A landscape with many valleys, sampled at points; each row gives a point and its height.
From any point a ball takes the steepest step (drop divided by distance) to one of its 2 nearest points. It stops when none of these is lower. Distance is the straight distance between rows; heights are no part of it.
miluz: [138 135 153 126 127 143 165 147 131 152 105  97  99 114 109 131 121 105
 151 135 117 140 115 173 136 124 119 101 143 146 118 158  91 130 139  99
 154 104 150]  (h 188)
Kogak: [140 103  99 119  86 113 109 107  81 145 105  84 100 137 102 169 124 171
 126  90 181 123 111 136  97 123 100 105 136 170 183  78 168 124  92 138
 139 171 188]  (h 405)
kasab: [144 117 152 111 138 155 161 146 114 110  85 100  70 140  96 136 113 127
 159 141 133 173 136 202 147 121 125  92 137 111 141 136  94 105 142 112
 143 105 172]  (h 217)
vas: [106 105 141 117 106 140 107  60 122 138 118  75 126 157 105 128  95 168
 110 119 143 127 132 112 123 126 103 131 165 129 196 104 157  83 105 122
 134 143 132]  (h 825)
Gitis: [112 132 124 174 138 142  87 131 109 144 178 148 168 126 140  91 128 147
 119 158 155  64 182 105 134 141 132 172 125  75  91 196 197 122 147 195
 120 138  33]  (h 159)
ruvum: [ 84 109 101 127 155 150 110  96  66 151 159 120 145 151 140  67 148 160
 133 158 143 129 143 117 137 126 107 153  99  90 131 182 184  94 135 184
 118 166 117]  (h 263)
vem: [ 82 194 149  38  90 118 176 152 212 141 141 167  67 138 186 110 141  72
 127  79  61 129  81 148 174 225 142 106  47 149 168  78  62 113 140 131
 139 101 109]  (h 578)
fepal: [151  34 112 181 175 145  72 112  63 114 150 126 174 140 144 127  95 193
 141 157 199  96 174  45 160 112 119 141 131  80 164 157 177 116 130 190
  96 149 146]  (h 252)
Kugun: [113 151  99 123 105  94 101 187 136 140 153 133 105 162 203 113 161  96
  86  95  74 129 165 136  72  92 128 116  76 116 107  83 127 121 144 133
  94 192  91]  (h 415)
Solen: [133  79 122 128 129 166  65 109  87 112 101 116 157 126 109 141 118 170
 108 130 210 123 137 122 130 131 113 127 119 140 156 171 193  92 104 140
 156 143 130]  (h 368)
dad: [116 153 157  94 111 163 116 102 166  94 105 147  97 155  98 101  78 133
 117 137 124 134 129 170 140 140 155 151 163  87 116 150 116  82 147 126
 125  87 104]  (h 397)
sav: [138  88 126 145  81 163 102 115  53 181  76  73  94 120  93 185 142 158
 140 104 170 158 110 123  86  99  93  78 107 174 173  55 141 158  77 147
 133 203 211]  (h 350)
lizas: [124 117 129 123 129 168 107  72 114 115 126 122 167 152 101 126  86 171
 114 134 112 117 140  85 153 127 121 157 176 115 151 117 141 112 131 132
 130 107 121]  (h 836)
Rit: [112 141  81 102 121 132 103 171 171 107 157 158 109 146 195 102 165  91
  94 106  96 124 153 177  99 104 117 134  98 129  87  98 119 125 149 152
 102 145  85]  (h 398)
tapo: [127 132 129 151 149 166  90 106 124 109 171 145 172 133 114  77 125 152
 112 156 171  72 161 117 161 126 126 179 170 126  82 186 199 157 140 186
 123 105  83]  (h 227)
Poso: [150 121 147 104 105 126 160 144 117 114 114  93  71 119  92 142 142 132
 132 130 106 178  90 157  95 118 112  80 145 147 162  33 115 171  86 112
 108 169 114]  (h 579)
suvu: [106 161 151 115 135 122 129 113 220  88 103 132 136 123 101 115 138  75
 136 131  98 121  64 142 149 138 124 174 152 164 111 123  86 141 141  82
 147  51 129]  (h 531)
Vife: [128 181 135 100  95  74 188 132 180 140 137  95  89 104 101 124 144 116
 124  91 140 123  88 154 112 166 125 120 185 154 144 133 122 125 143  98
 141  91 103]  (h 865)
mokor: [136 113 138 157 144 168  71  97 104 102  92 173 179  76  65 136 117 153
 146 179 147 121 105  97 153 148 141 146 107 108 115 170 135 147  92 126
 143 116 126]  (h 243)
Zagup: [126  80 121 151 132 165  85 141  88 126 129 120 150 119 110 125 129 169
  82 123 218  91 135 111 127 108  95 136 143 150 115 190 192 155  88 131
 139 166  98]  (h 325)
lon: [ 99 139 132 125 141 122 120  86 147 140 124 143 112 135 103  77 155 115
 154 144 127 131 143 130 165 152 153 133 101  68 150 194 120  66 153 161
 138  90  84]  (h 337)
Bok: [156 114 132 131 118 112 158  83 136  95 119  87 150 107  73 121 116 145
 135 126 156 139 107 108 139 120 129 162 202 156 168 112 150 148 110  98
 146  95 121]  (h 852)
Voru: [121 106 125 118 126 153 152 168 107 163 139  93  81 153 168 125 153 126
 102 114 148 136 154 165  85  78  92 102 131 155  80 145 146 120 116 133
 138 174 138]  (h 167)
foge: [121 141 114 124  82 127 128 135 126 146 137 107 118 114 144 121 157 122
 119  78 118  83  97 139 109  94 114 111 147 194 104 118 118 162 114 100
 141 157 155]  (h 240)
nazep: [151 121 110 137 133 119 164 123  89 144 141 145 144  82  93 130 149 152
 156 147 127 123 148 107 144 137 139 122 134 111 122 173 127 131 142 144
 134 125 142]  (h 436)
Kovad: [149 100 134 165 133 163  85 120  93 116 105 148 193  84  99 153 121 155
 145 203 108 137 117  76 130 125 134 128  86 111 101 128 152 130  90 134
 109 146 122]  (h 187)
nute: [110 156 136  89  99 104 165 120 132 137 160 106  90 163 140 109 124 115
 129 112  74 142 143 139 112 138 133 130 132 122 151  85 128 101 125 119
 114 143  98]  (h 565)
Gek: [125 164 145 118 155  93 152 134 155 152 115 148 135 132 138 125 156  83
 154 134  63 159  98 103 126 168 152 117  95 118 113 111  89 124 115  98
 135  83 100]  (h 532)
gelu: [150 124 139 112 109  81 169 105 178 110 124  73 100 118  72 103 125 115
 130 116 154 137 106 146 122 122 118 147 208 147 175 115 131 136 136 101
 142  93 111]  (h 858)
Buvi: [ 92 149 119  92 124  81 139 133 219 100 150 127  94 128 158  90 175  59
 133  93  85 137 103 175 144 148 112 117 108 139 182  73  57 138 173 144
 125 109 102]  (h 471)
Duv: [134  94 128 117 103 166 133 134  56 152  96 102 115 129 112 168 113 152
 140 133 127 190 103 107 110 115  98  74  95 146 149  86 124 137  90 135
 126 182 193]  (h 299)
Lopit: [139  59 112 174 149 149  73 100  72 128 128 130 168 114 133 148  96 169
 141 185 169 141 159  65 137 121 109 121 110  67 168 158 156  98 146 161
  99 163 145]  (h 270)
vez: [104 139 151  98 114 155 187 119 179 182 131 155 122  92 119 103 163  70
 155 110  83 132 114 117 184 173 120 118 105 135 116 168  40 155 153 131
 162  94 130]  (h 497)
ratul: [118 127 153 118 107  97 104 160 130 118 120  96  83 134 129 156 137 112
 111 144 105 138 138 187  90 133 150  67 105 143 146  87 131  81 103  97
 127 165 116]  (h 554)
boze: [113 182 129  75  89  78 187 165 189 149 145  97  60 117 148 110 164 103
 122  59 128 123  65 189  98 177 109 108 134 173 145 110 114 132 141 121
 136 120 121]  (h 872)
pil: [111 122 128 121 141 122 133 135 155 164 135 144 141  92 151 109 186  83
 155 153  89 138 137 118 133 152 128 116  72 116 103 152  95 122 135 139
 143 104  81]  (h 513)
navo: [161 114 103 136 156 133 106 150 140  87 107 150 159 146 164 112 123 123
 106 118 156 132 125 138  74  56 124 142 148 162  70 121 124 206 100 131
  86 148 139]  (h 577)
gunes: [125 195 160 131 152 137 107 147 144 110 108 205 133 143 125 159  97 106
 137 176  69 129 143 119 147 167 200 150  92  66  59 104 121  92 133 121
 113  60  99]  (h 428)
foz: [157 174 135 113 158 125 188 171 156 130 111 144 126 124 135 125 145  85
 154 121  72 151  95 132 135 132 132 135 123 149  72 106  85 153 129 109
 139  81 119]  (h 547)
Gikur: [132 170 139 146 150  95 123 175 123 156 106 142 139 130 146 182 125 112
 101 108  78 135  99 109 102 122 147 107 110 158  88  92 102 159 121  67
 132 144 157]  (h 503)
ginas: [134 122 112 112  88 171 147 176 106 152 137 108  95 139 150 118 165 129
 118  70 118 118 113 149 105  65  99  97 112 186  62 113 121 150 121 123
 143 172 160]  (h 202)
libik: [153 135 110 158 144 156  97 126 112 120 161 176 177 143 168 108 121 131
 148 153  76 103 163  94 129  83 147 163 116 129  55 111 130 161 141 150
  99 131 149]  (h 115)
bur: [122 123  98 157 131  89 124 124 168 135 149 131 166 109 167  88 176  80
 152 130  91 109 148 115 114 144 126 152  87 101 128 151 127 114 168 159
 116 102  61]  (h 496)
fas: [122  84 107 124 145 140 124 136  91 130 130  95  96 171 152 121 121 151
 113 115 177 112 164 145 110  71  88 113 162 143 125 147 153 116 126 131
 134 166 180]  (h 215)
fur: [ 89 152 118 102 123 149 144  93 112 141 167 135 128 159 147  60 143 120
 135 150 112 122 155 150 140 150 124 157  99  72 128 170 155  82 151 176
 123 123  97]  (h 302)
rebon: [131 137 146 129 141 146 116 109 133  95  76 156 152  94  81 135 135  91
 163 169  93 129  77 136 158 138 141 128  87 135 133 150  83 145 107  89
 145  94 147]  (h 351)
keb: [ 96 156 140  59  85 128 188 127 198 169 135 126  70  95 150 106 161  59
 153 100  79 143  90 148 183 205 128  92  57 162 170 100  49 139 137 120
 143 115 125]  (h 549)
fomu: [157  76 125 153 151 145 112 130  95 116 138 114 151 100  91 122 135 146
 127 100 208  97 133 107 167  88 108 140 175 175 157 192 137 205 142 109
 170 126 165]  (h 341)
ravin: [122 153 169 143 120 118 108 128 117 142  97 120 153 123 104 210  95 155
 107 154 113 152 101  82 119 165 142 109  95 114 115 119 153  75  80  85
 139 132 112]  (h 621)
Tid: [158 154 129 100 132 200 165 162 112 134 158 184 121 140 151 104 111 140
 160 161  94 144 166 156 140 123 150 145 108 115  39 109 146 143 145 160
 109  95 130]  (h 338)
pana: [159 115  99 168 157 107 139 121 125 122 153 157 162  71  91 103 164 110
 147 143 160  98 140 106 157 124 150 158 146 123 130 191 138 165 147 153
 140 110 115]  (h 416)
zuse: [127 140 108  77 108 185 180 165 114 138 180 144 107 142 160  80 153 141
 149 120  82 133 131 151 131  94 111 133  93 138  69 116 156 144 142 149
 122 126 151]  (h 358)
remek: [126 165 176 104 152 180 133 155 131 120  91 186 129 153 120 159  88 122
 141 177  95 192 132 125 170 165 181 122  66  75  67 110 118  83 108 118
 125  85 120]  (h 414)
nep: [128 112  88 129 111  86 143 125 149 143 159 116 122  89 144  74 196  94
 148 122 111 108 136 145 103 105 108 128 114 129 151 124 123 147 149 150
 120 151  84]  (h 479)
Lipi: [ 95 151 142 105 112  64 154 122 183 154 177 100  60 135 172 100 169  69
 121  77  77 133 128 180 126 153 122  88 116 144 199  55  69 139 164 135
 123 161 116]  (h 495)
tutis: [134 142 133 114 110 162 185 182 135 163 137 127  79 119 142 138 134 105
 150 134  83 134 141 171 155 136 138  96 101 126  89 145  83 100 158 114
 160 111 139]  (h 222)
vive: [162 102 130 176 138 135  90 116 100  89 134 161 188  99 122 136  96 147
 158 203 108 138 150  83 106 109 140 150 118  77 107 103 155 150 110 153
  82 148 111]  (h 131)
faf: [112 144 147 124 118  77  94 108 127 169 112 107 100 145 132 146 148 120
 102 112 151 126 143 144 118 173 145 100  90 117 168 177 124  52 136 102
 140 131 123]  (h 674)
vuzu: [156 134 116 141 135 182 139 165  86 159 166 177 140 134 177 120 114 148
 142 178 104 134 177 117 138 132 159 134  82  91  38 142 175 111 147 175
 103 134 110]  (h 314)
diluv: [137 123 172 151 113  88 111 166 111 122 112  75  59 126 111 165 155 110
 129 137  98 164 109 174  84 115 119  55 109 150 161  36 117 133  87 109
 114 172 111]  (h 567)
Pibos: [135 130 111 127 135 126 105 123 106 133 141 162 146 151 158 129 116 134
 113 127  89 128 154 105 106 107 129 138 117 121 106 134 130 137 130 118
 108 140 150]  (h 180)
nus: [132 159 103 157 115 120 116 124 126 137 153 148 156 131 146 124 109 123
 117 144 134  96 180 120 118 144 150 163 126  43 102 174 164  95 165 159
 106 122  43]  (h 95)
barar: [126 120 131 157 116  97 130 126  98 133 143 112 138 133 137 151  89 152
 107 137 155 124 185 110 104 135 140 135 155  42 143 155 163  75 136 151
 109 162  64]  (h 150)
seru: [136 139 151  98  93  84 170 122 149 120 144  63  35 123 106 127 134 123
 144  99 138 130  98 206 104 144 120  93 177 168 181  72 110 137 133 103
 120 139 161]  (h 884)
tene: [130 130 109 136  90 126  96 117 120 127 154 131 160 110 131 130 148 145
  95 101 127  66 124  92 131 102 119 147 157 176 107 137 158 152 103  94
 148 145 121]  (h 292)
dubu: [125 117 145 135 125 153 102 141 119 120  85 123 162 138 126 235  73 163
  79 148 123 171 130  77 122 155 140 115 113  86 114  84 148  55  90 124
 119 148 115]  (h 605)
Lova: [ 79  95  95 135  87 121 138 154 162 173 184 105  81  87 188 115 199 113
 116  86 108  74 133 166 115 110  93  99  87 151 114 123 121  98 141 146
 137 168 117]  (h 715)
feno: [103 139 163 113 108 123 165 112 182 187 133 142 105  88 136 138 155  63
 139 110  78 130 111 145 164 162 118  87  88 143 144 117  36 158 149 106
 142 129 129]  (h 521)
kisoz: [ 94 138  90  80 100 167 138 164 147 135 177 145 106 163 195  64 172 115
 111 107  82 116 130 154 110 107 101 147  91 137  68 108 150 130 143 153
 121 141 122]  (h 378)
Tobil: [ 73  95 101 138  94 114 161 137 113 190 195 111  97 104 177 106 183 132
 106  91 139  65 155 139 124 105  76 113 116 149 116 156 141 116 155 147
 144 185 127]  (h 722)
sude: [163  80 111 190 182  81 122 121 102 119 159 135 165 135 138 103 119 137
 128 145 204 100 190  87 139  93 144 156 178  89 160 186 158 166 151 154
 102 129 109]  (h 305)
Gofi: [154 155 124 118 162  99 141 172 144  81 102 129 141 151 130 121 126 116
 123 116 124 160  89 153  80  84 126 136 155 164  79  92 117 195 104 104
 116 105 140]  (h 566)
gari: [117 146  94 104 130 100 120  90 155 132 149 115 154 176 157  74 156 115
 102  90 120 110 134 107  84  99 102 186 151 144 149 139 153 148 137 147
 116 147 104]  (h 762)
Tus: [133 121 124 140  80 146 131 131 134 144 135  82 122  84 112 107 158 122
 147  95 129  73  81 150 149 109 106 115 147 213 138 157 120 160 138  91
 178 141 165]  (h 278)
Vizu: [152 149 110 100 142 113 192 125 138 123 154 131 113 138 104 114 127 103
 152 135  88 185 141 130 130 113 139 137 185 115 137  93  90 168 155 132
 113 128 135]  (h 290)
zut: [ 89 115 116 132 101  98 124 143 181 168 156  91  75  99 177 132 197  80
 120  98 107 100 130 181 108 157 109  75  68 162 156 116 113  90 140 135
 141 153 118]  (h 706)
Dige: [108 172 160 106 130  68 108 112 151  93  88 123 101 160 119 148 137 102
 131 101 103 128  69 154 135 171 145 106 131 161 193  92  91 109 105  67
 143 102 172]  (h 469)
raguk: [154 162 116 115 153 123 179 174 178 111 121 123 128 138 127 103 136 103
 142 105 118 143  86 151 116 108 117 159 166 167  77 138  89 173 154 128
 144  78 146]  (h 556)
Gif: [165  48 104 159 168 121  92 155 116  86  58 122 159 103 110 207 100 160
 136 123 195 154 112 121 105  87 124 111 138 124 164  57 148 148  83 132
 118 149 142]  (h 481)
vudi: [112 152 155 108 114 160 119 103 134  74 103 157  98 142  90 137  92 144
 133 149  90 138 143 152 162 155 168 126 124  82 134 107 113  65 131 118
 128  77 132]  (h 371)
par: [108 188 136  95 111 141 135 135 121 114 102 164 125 133 116 168 104 115
 121 112  84 125  91 142 150 169 154 127 121 150 106 131  87 125 132  75
 153 100 173]  (h 456)
migev: [117 171 176 121 133  95 107 172 147  95  93 117  84 159 131 161 134  94
 118 107  80 141  78 181 136 167 149  59  91 160 141  82  82  90 116  77
 155 114 165]  (h 508)
bitu: [108 151 125 114 123  63  99  73 187 162 131  98 123 159 142  92 159  82
 108  81 134 117 114 125 111 153 105 156 127 157 202 122 103 126 154 105
 135 106 108]  (h 782)
mel: [136 156 104 108 115 156 204 119 102 157 164 164 126  96 111  93 162 117
 171 140  98 137 133 130 169 145 135 137 126 126 106 162 110 158 168 163
 144 110 151]  (h 454)
bop: [137 117 131 148 179 145 146 114 146  80  73 152 182 123  77 188  51 157
 128 141 172 160  99 109 139 120 140 175 166 112 122  98 119 152  93 120
 116  92 127]  (h 365)
bof: [136 139 154  98 139 176 163 161 131 114  70 114 127 145  97 181  70 157
 126 124 130 174  83 146 121 124 121 113 151 148 101  94 110 148  97 105
 148 126 144]  (h 93)
pifi: [150  84 105 160 166 189  84 108 112  67  92 165 178 123 107 166  59 179
 136 158 191 115 159 133 146 117 154 159 160 102  95 135 158 111 126 169
 115  97 133]  (h 441)
vupa: [158 109  95 144 153  73 139 137 143  97 129 111 134 143 145 119 122 137
 107 101 205 105 164 122  99  79 120 162 198 141 147 134 161 167 135 110
 115 125 105]  (h 306)
vutu: [123  71 109 146 139 139 117 107  72 151 147 116 139 132 137 116 148 158
 131 173 132 145 159 103 122 101 102 111 104  95 150 150 148 111 129 158
  93 185 154]  (h 218)
vuge: [158 107 110 179 181 119 100  99 129  95 151 158 179 112  86  93 133 137
 149 127 188 101 145  91 179 139 161 190 177 133 147 198 151 167 161 141
 146  62 134]  (h 384)
Bef: [146  90 109 160 179  92 115 123 113 127 144 130 136 163 173 113 117 142
 109 118 201 104 181 113 104  70 106 132 172 115 150 167 142 140 139 137
 114 151 139]  (h 266)
mil: [153 100  93 130 131  75 127 129  89 119 110 116 134 124 115 150 156 147
 133 115 155 132 123 127  98 110 122 104 127 148 170 121 146 118 102 111
 128 147 155]  (h 443)
pomop: [127 130 172 112  99 161 157 177 124 148 134 143  87 111 138 154 117 108
 154 162  65 132 139 145 172 154 168  69  81 109 108 105 103  81 142  97
 134 142 133]  (h 255)
teduz: [139 155 110 126 145  89 155  96 137 106 132 157 150 138 109 124 110  98
 127 144  96 173 147 102 113 131 159 159 160  73 160 109  97 157 141 141
  88 139  98]  (h 258)
kazap: [177  77 126 216 180 139 100 128  67 115 177 145 185 125 159 108  96 183
 152 190 186  95 171  35 135 131 146 142 132  79 109 160 184 155 125 212
  76 152 124]  (h 173)
ren: [119 165 140  77  84 101 156 143 154 139 132  74  39 127 131 117 157 111
 121  94 144 128  89 216  80 153 107  87 125 189 147 110 124 127 116 126
 138 140 152]  (h 878)
niruf: [ 90 148 150  90  89  88 165  99 145 187 169  65  54 173 155  98 120 115
 104  90 120 159 136 161 100 134 102 117 142 134 179  57 135 127 134 119
 113 170 126]  (h 544)
rez: [152  87 123 177 120 143 103 140  92 144 102 102 152  68  97 128 151 120
 139 116 144  90 109 123 144  81 112 117 142 190 136 155 119 190 130  84
 173 153 161]  (h 308)
gemu: [119 110 138 132 120 117  91 101  87 172  90 108 120 134 108 169 126 146
 114 149 180 157 131 114 112 163 115  87  83 116 167 170 131  49 110 133
 147 146 174]  (h 655)
mepor: [119 126 115 103 124 145 127 158  93 158 145 152 125 159 173 138 117 146
 101 139  93 165 165 114 110 108 134 115  77 111  95 123 144 119 121 132
  97 180 138]  (h 228)
Nipup: [109 158 122 120 129 140 115 116 201 116 134 178 138 110 118  93 149  91
 140 126 128 102 105 138 160 144 125 175 142 147  81 158  91 139 159 139
 142  35 111]  (h 505)
bal: [ 90 159 135  93 115 116 130 108 202 102 131 153  89 123 120  91 134  68
 143 124  78 136 124 168 155 165 141 133 119  95 140 120  61 112 167 125
 121  94  95]  (h 445)
Gam: [149 155 112 132 143 146 119 153  92 120  67 133 167 123 109 155 122 123
 134 108 154 126  73 119 104 101 118 134 108 196 108 159 107 198 121  93
 163 121 179]  (h 538)
Rovod: [ 72 135 103 105 100 101 155  99 127 185 180  89  84 153 170  82 158 132
  93  68 155  66 132 136  94 109  64 140 152 141 149 134 161 121 133 135
 132 185 131]  (h 736)
Mas: [133 147 129 137 173  57 126 125 129  83 109 144 139 138 111 150  96 115
 125 153 108 169 150 130 114 140 167 129 139  54 174  99 100 117 135 125
  96 127  82]  (h 226)
bude: [122 111 118 148 144 164 101 141  99 134 141 131 169 122 124  99 141 162
 110 132 157  72 138  92 132 116 121 147 153 155  88 194 176 149 105 145
 146 133  98]  (h 284)
kure: [111 141 141  76 113 129 123 100 193  89 128 125  83 134  95  87 122 102
 123 123 127 132 103 189 151 131 137 137 150 119 153 137 100  97 169 110
 123  82 133]  (h 421)
Muki: [144 146 172 127 133 139 159 155 140 138  81  79 100 158  98 164  89 126
 123 105 131 162  93 150 108 119 122 114 158 171 117  99 100 130 102  69
 162 102 156]  (h 138)
Sipe: [122 134 151 147 154 100 132 118 126 121 100 140 127 137 108 153  73 132
 106 145 148 166 170 131 122 149 176 131 141  35 136 149 125  89 132 126
  99 119  71]  (h 192)
Pekir: [141 156 148 152 163 161 118 104 172 108 117 168 152 112  92 102 112 115
 135 159 148 108 129 142 155 139 158 177 160 126  60 171 121 162 152 137
 135  48 103]  (h 482)
Vasad: [131 130 163 132 105 130 115 126  96 161  83 112 128 115 101 189 120 147
 118 165 135 164 114 113 130 195 136  72  61 116 148 138 133  55  92 109
 148 148 140]  (h 639)
gol: [137 117  98 150 172 140 115 151 178 112 130 148 162 126 175  84 139 104
 115 117 162 110 127 130  96  78 110 164 144 166  70 169 105 193 129 154
 111 112 100]  (h 589)
todi: [151  86 117 129 160 145 130 124 127 100 142 112 149 131 111  64 148 141
 149 124 190 106 122 122 147  83  94 160 190 179 127 186 145 183 143 142
 148 115 153]  (h 369)
Ledif: [129 102 121 156 118 111  71 121 114 102 113 113 168 157 135 201  79 159
 100 144 114 147 151  76 110 142 128 126 125  70 151  78 161  55 121 127
 104 168 113]  (h 590)
vok: [126 129 153 145 104 110  98  98 127 140  71 116 142  83  73 177 109 135
 135 113 150 113  90 112 144 149 139 103 117 146 174 143  98 126 101  57
 171 125 163]  (h 353)
simub: [114 122 175 110  93 192 148 132  94 153 138 117  88 123 117 152  97 135
 125 156  84 160 151 150 177 156 146  79  94 114 136 124 115  63 142 105
 124 159 157]  (h 289)
Laved: [156 123 101 160 139 154 153 156  69 158 179 176 151  94 162  91 152 156
 154 164 114 114 164  87 132 124 138 139 104 103  60 167 158 171 139 194
 103 145 127]  (h 283)
zisit: [162 130 121 171 153 121 122 112 136 117 150 170 188 108 140 114 127 117
 152 176  94 121 153  75 121 106 155 170 149 102  73 110 127 183 141 139
  88 110 113]  (h 47)
peva: [141  82  97 139 138 131 116 138 151  94 162 119 152 114 133  60 180 133
 136 123 202  65 143 143 153  91 110 179 166 151 123 184 180 159 153 137
 149 102 103]  (h 396)
gidod: [106 151 135  87  97  98 129  71 164 149 145  84 114 129 136  73 169  92
 130 103 108 129  80 132 107 134  99 128 128 182 198 102 130 145 118 114
 125 143 145]  (h 800)
Menof: [106  53 109 162 143 139 133 123  52 149 186 110 124 132 153 104 138 181
 126 160 160 108 175  80 125  67  83 131 134  85 132 145 185 137 112 192
  99 211 133]  (h 166)
gil: [111 129 138  97 104 122  94  70 135 127 117  94 134 147 117 101 119 149
 110 115 124 137 104 124 115 123 107 134 143 180 182 116 127 130 107  94
 126 138 163]  (h 813)
gona: [ 99 188 160 106  90  68 154 120 154 175 172  90  41 151 157 115 133  94
 105  80  96 138 131 186 110 181 133  83 112 146 199  40 107 136 135 121
 101 179 119]  (h 518)
Kan: [121 163 124 105 127 122 157 171 239  97 115 135 137  97 130 108 148  74
 133  83 109 124  56 145 125 136 101 182 147 194  81 120  62 169 173 123
 151  59 132]  (h 551)
lin: [127  66 107 147 131 199  64 129 100  73 101 155 177 107 110 183  84 190
 118 163 203 120 146 115 144 132 125 134 137 109 118 146 189  97 104 171
 115 136 129]  (h 412)
Simi: [138 140 132 163 164 120 120 162 111 128  81 149 174 100 115 198 100 122
 116 131 126 117 100 110 111 100 140 127 113 144  86 135 113 172 110  71
 131 133 155]  (h 522)
ropo: [141 129 178 132 172 196 123 125 127 104  73 164 155 148 110 167  83 131
 142 190 119 179 140 131 153 121 159 125  94 103  77 124 104 124 113 123
 120  95 144]  (h 395)
zisin: [103 156 143 126 103  85 107 132 150 192 138  99  74 130 169 164 153 101
  98  87 140  98 138 169 105 173 126  88  88 147 152 153 107  77 129 105
 151 140 152]  (h 690)
Peze: [145  94  93 134 123  66 139 121 108 128 130  86 122  96 119  90 190 119
 145 104 149 118 125 137 100  84 113 119 140 158 175 119 161 155 132 118
 127 151 138]  (h 462)
mam: [107 159 192 108 127 121 118 184 146 116 124 112  64 147 146 180 121 105
  78 128  86 163 119 171 137 175 155  61  88 141 132  76 108  58  98  82
 138 143 123]  (h 533)
kasod: [123 113 146 153 148 111  93  96 125 122  72 149 166  87  76 157 115 122
 121 156 149 130 101 101 148 151 140 130 110 112 166 158 118 133  97  84
 147 113 127]  (h 303)
dok: [130 182 164  86 103  78 182 142 154 145 136 123 100 140 139 125 149 102
 141 113  60 154  92 135 139 180 146  94 104 131 154  82 103 116 107 113
 143 116 108]  (h 553)
sor: [167  87 103 176 176  94 118 110 104  94 142 142 169 126 125 126 109 167
 126 108 220 106 162  82 158 116 151 178 187 119 173 189 170 147 142 132
 133  91 130]  (h 342)
segig: [134 128 154 129 146 205 122 143 121 101  69 162 154 107  96 140 107 117
 154 179  98 169 101 147 133 116 140 120  96 134  75 128  95 167  98 124
 137 122 156]  (h 377)
tiz: [108 156 104 101 106 157 201 123 149 193 185 166 120  96 138  99 170  94
 156  95  79 116 135 109 186 170 121 147 103 149 111 154  91 150 183 162
 146  98 126]  (h 474)
gegig: [134 167 153 157 143 131 102 124 134 134 123 179 147 129 130 124 128 111
 154 174  91 123 145  89 157 157 172 142  77  67  70 152 130  88 144 137
 120  58  83]  (h 401)
Gikub: [ 86 156 103 100  94 102 130  80 117 158 167  79 130 176 157  75 144 123
  94  88 133 114 131 113  95 126 101 170 140 120 187 130 172 133 133 136
 136 167  90]  (h 751)
sife: [150 122 137 156 165 178 123 108 123  91 120 164 160 126  93 133  78 155
 154 170 168 128 158 126 156 136 165 161 158 104  85 160 129 133 147 153
 118  70 122]  (h 463)
Lav: [111 193 132 107 108 125 151 169 137 160 122 152 119 142 166 175 121 116
 109  73  71 114  87 127 126 160 148 125 104 178  97 116  89 145 138  70
 153 115 158]  (h 480)
kod: [109 171 157 110 119 103 117  96 125 117  72 148 136 140  96 178 103 124
 138 108 108 128  71 120 154 184 157 116 110 134 171 123  81 112 104  75
 151 104 191]  (h 413)
tob: [136  81 131 110 137 177 140 108  97 100  79  91 103 149  87 153  93 150
 166 137 157 175 118 156 137 111 108 105 153 130 161  98 115 113 129 139
 132 115 192]  (h 251)
laki: [118  84  80 142 123 109 115 120  60 118 180 125 148 150 155 107 133 182
 109 128 193  79 166  82 112  64  93 148 159  93 147 144 198 151 102 179
 118 198 116]  (h 224)
Faruz: [137 131  94 109 131  99 136 119 176  93 140 127 142 126 119  56 175 126
 138 112 172  98 108 135 119 129 117 182 172 152 128 181 171 135 161 140
 147  59 101]  (h 425)
Sab: [138 144 142 166 154 125 105  92 114 133 119 145 152 127 103 109 140 148
 171 159 122 125 147  81 167 147 157 152 118  66 129 173 128  76 149 151
 127  61 116]  (h 370)
dival: [151 134 116 110 112 151 144  87 126  94 142 113 147 140  88 110 101 182
 140 118 139 118 120  98 149 116 113 179 216 151 148 128 153 129 143 137
 138  93 155]  (h 844)
rire: [150  96 105 140 134 111  97 136 111  89  89 132 162 105 112 175 103 162
 120 117 165 128 117 123 104 104 130 130 145 131 159 100 153 119  98  99
 132 131 142]  (h 464)
Zal: [135 111 130 107 113 185 142 165  69 148 121 140 123 141 141 157 113 160
 115 143 103 185 135 120 121 104 126  89  87 136  98 105 133 122 102 130
 122 176 168]  (h 262)
rinev: [124 126 135 146 116  80  68 148 120  94 114 103 136 146 136 186 119 136
  87 140 110 136 139 141  92 129 130  96 108 117 163  67 150  71  98  88
 119 164 123]  (h 569)
vove: [160 102 132 188 161 170 116 149  56 150 191 159 165 118 153 110 113 180
 149 185 142  79 183  70 142 119 128 143 137 100  56 182 181 157 135 208
 105 155 127]  (h 241)
palib: [153  99 100 165 153 126 134 132 111  89 124 141 174 155 175 179  64 171
 111 127 173 138 158  83  98  91 134 159 189  87 113 101 147 153 106 158
  82 147 109]  (h 313)
fezo: [131  84  88 140 124 129 118 115  90 107 145 127 149 159 155 142  83 174
  97 105 186 116 170  82  94  72  99 138 173  80 139 113 174 146  95 183
 103 190  89]  (h 274)
pap: [144 104 127 154 169 127 137 123 135 107  91 139 170 148 126 193  47 165
 114 125 133 172 133  97 113 119 140 144 186  84 128  65 128 126 107 144
  98 126 108]  (h 340)
vam: [101 125 173 104  82 166 105 108 138 122 107 117 101 144 107 170  85 147
 114 137 102 135 125 154 177 162 147  87 126 111 136 121 114  49 120  91
 135 122 152]  (h 331)

Call two points neighbours if one is among the 2 nearest of the other. Go from one point of each pair to the other, from neighbour to neighbour, staying as low as possible. Name the highest point that can't be avoided.
nus, Voru | tene
zisit, kazap | Kugun
Menof, kazap | Lopit

For each start below, name the point where the ball stops.
kure | miluz
ren | ratul
remek | zisit
keb | Bef
suvu | nus
zisin | ratul
Rit | kazap
Kogak | zisit
Faruz | Voru
peva | Voru
